Each row is a point on a landscape with many valleys, with its height.
From any point a ball takes the steepest step (drop divided by distance) to one of its 6 nearest points. It stops when none of these is lower. Distance is the straight distance between rows; heights are no part of it.
z865 h=2.72: [126 134 154 136 145 111 130 131 135 102 123 183 126  98 131 139 133]
z172 h=5.37: [138 149 118 133 122  98 165 113 108  69 112 143 131 123 144 133 134]
z929 h=4.25: [131 150 124 135 100 103 191 115  95  60 115 126 139 125 160 140 135]
z627 h=2.28: [123 122 141  95  72  79 155  87 129  78 152  78 133 157 118  61 121]
z77 h=6.00: [129 121 121 131  79 114 185 104  91  56 106 101 148 137 165 107 140]
z759 h=2.05: [127 145 122  87  74  65 161  93 124  74 153  48 152 159 124  38 104]
z613 h=2.22: [163 115 114  96  91 145 105 117 166 181 153  63  91 179 107 107 110]
z345 h=4.63: [153 115  99 131 113 133 105 115 125 135 109 102 108 159 117  89 136]
z141 h=1.36: [119 121 147 147 160 140 109 149 139 141 131 183 124 102 104 140 127]
z529 h=7.25: [163 106 103 118 133 155 101 144 149 198 131  62 110 156 126 128 140]
z256 h=2.90: [135 147 107 137 163 140 116 158 142 177 140 129 112 117  93 143 117]
z329 h=2.73: [ 90 111 136 135 176 189 101 151 150 200 153 138 131 106  95 170 144]
z637 h=4.28: [151 151 103 134 141 107 130 128 128 111 106 140 118 122 118 119 124]
z162 h=1.31: [ 85 111 130 151 173 171  95 158 108 142 108 201 155  83 127 154 126]
z43 h=3.88: [147 151  98 136 150 116 123 139 135 128 120 154 117 121 109 130 115]
z453 h=2.62: [135 108 136 113  84 101 127  85 130  85 120  98 119 162 126  72 132]
z171 h=3.75: [115 139 115 132 173 157 117 158 158 205 162 109 117 117  95 170 132]
z410 h=2.46: [149 130 106  83  82 123 108 108 166 163 154  61 103 178 101  72  87]
z488 h=4.59: [162 102 109 115 109 150  95 121 153 180 132  65  96 168 123 108 125]
z752 h=4.21: [122 103 141 116  76 105 151  88 114  69 126  95 133 152 136  82 135]
z596 h=3.52: [103 136 199 175 104 113 171 144  76  87 119 182 163  94 199 173 140]
z378 h=1.64: [130 131 131 100  75  84 136  83 137  92 143  84 126 164 115  60 113]
z432 h=0.83: [131 159 137 138  92  99 198 117  94  54 119 140 137 120 159 153 127]
z4 h=6.11: [159 130  89 133 140 142 106 144 127 173 118  96 113 150 120 120 127]
z706 h=3.28: [147 151  94 142 155 131 119 149 136 160 122 135 114 124 100 130 118]
z737 h=3.30: [ 96 119 176 160 137 113 147 139  96  91 117 188 160  88 181 169 146]
z59 h=2.07: [122 137 131 136 164 147 109 159 148 171 143 150 113 109  87 145 121]
z380 h=4.40: [132 151 155 135 131  93 160 119 123  72 126 171 128 108 150 148 138]
z935 h=1.96: [104 111 145 145 164 166  96 155 129 152 124 179 134  86 108 136 132]
z232 h=8.21: [138 136  85 124 175 148 109 147 154 211 147  66 130 138 120 168 134]
z978 h=1.81: [119 114 154 142 157 127 110 144 132 126 127 192 130  96 115 133 130]
z533 h=4.62: [154 142  91 138 125 113 126 123 123 113 101 129 119 141 126 107 131]
z787 h=3.05: [ 95 116 164 149 155 123 123 139 102  92 103 195 164  83 172 158 144]
z401 h=4.49: [121 146 174 139 123  97 172 126 110  73 128 173 130 101 155 159 141]
z832 h=4.14: [149 147  91 140 139 124 119 138 129 134 106 132 117 138 116 116 124]
z736 h=2.11: [104 108 156 144 164 146 102 154 124 129 114 196 134  89 124 141 131]
z81 h=4.02: [121 158 165 140  93  98 202 125  95  64 131 154 137 112 161 165 129]
z163 h=3.25: [131 157 141 137  88  97 212 125  88  61 118 136 148 123 163 149 130]
z205 h=5.30: [122 139  99 117 180 156 112 151 168 213 157  97 127 123 103 180 131]
z227 h=3.80: [118 124 180 148 120 106 158 130 114  74 124 179 140  97 169 164 145]
z236 h=3.73: [ 69 120 110 144 188 207  91 160 101 163 118 196 153  88 113 173 116]
z124 h=0.72: [172  97 112  52 130 151  96 110 189 208 165  28 104 174 128 152 141]
z314 h=0.62: [136 119 128 107  83  99 119  85 139 104 138  91 113 168 113  61 117]
z717 h=3.70: [112 138 197 158 110 106 181 144  88  77 124 174 152 100 181 176 146]
z118 h=0.85: [169 111 114  71 104 147 105 112 183 201 167  32 101 179 122 134 116]
z263 h=2.48: [105 109 156 144 155 129 115 145 119 109 109 195 142  94 144 147 139]
z575 h=3.19: [ 71 112 123 140 190 221  87 156 124 197 132 151 150 103 111 186 144]
z928 h=3.53: [154 112 114 117  92 132 103 109 140 147 124  90  96 173 115  77 119]
z142 h=9.11: [151 127  87 131 158 152 106 146 145 208 138  63 119 146 127 154 141]
z639 h=2.54: [ 92 116 136 150 172 154 100 154 106 123 104 206 163  76 137 151 129]
z875 h=2.91: [144 105 118 121  98 117 109  96 128 103 115 107 116 161 124  71 128]
z937 h=1.76: [133 139 117  85  77  85 125  87 146 111 150  70 121 171 107  50  94]
z306 h=2.87: [ 82 115 132 151 181 198  92 160 116 171 123 181 147  91 115 158 130]
z515 h=1.98: [143 133 117  92  81 109 115  94 154 137 142  75 107 174 104  62  93]
z9 h=5.26: [145 138 101 133 123 109 137 110 115  86 100 128 126 137 137 111 137]

Two balls start at each pair of points below. Name the first point that both come to, or write never.
z737 / z9 => never
z529 / z488 => z118
z613 / z232 => never
z637 / z256 => z59

Where does a ball stop that starts at each point below?
z345 => z314
z205 => z141
z4 => z141
z832 => z141
z329 => z141
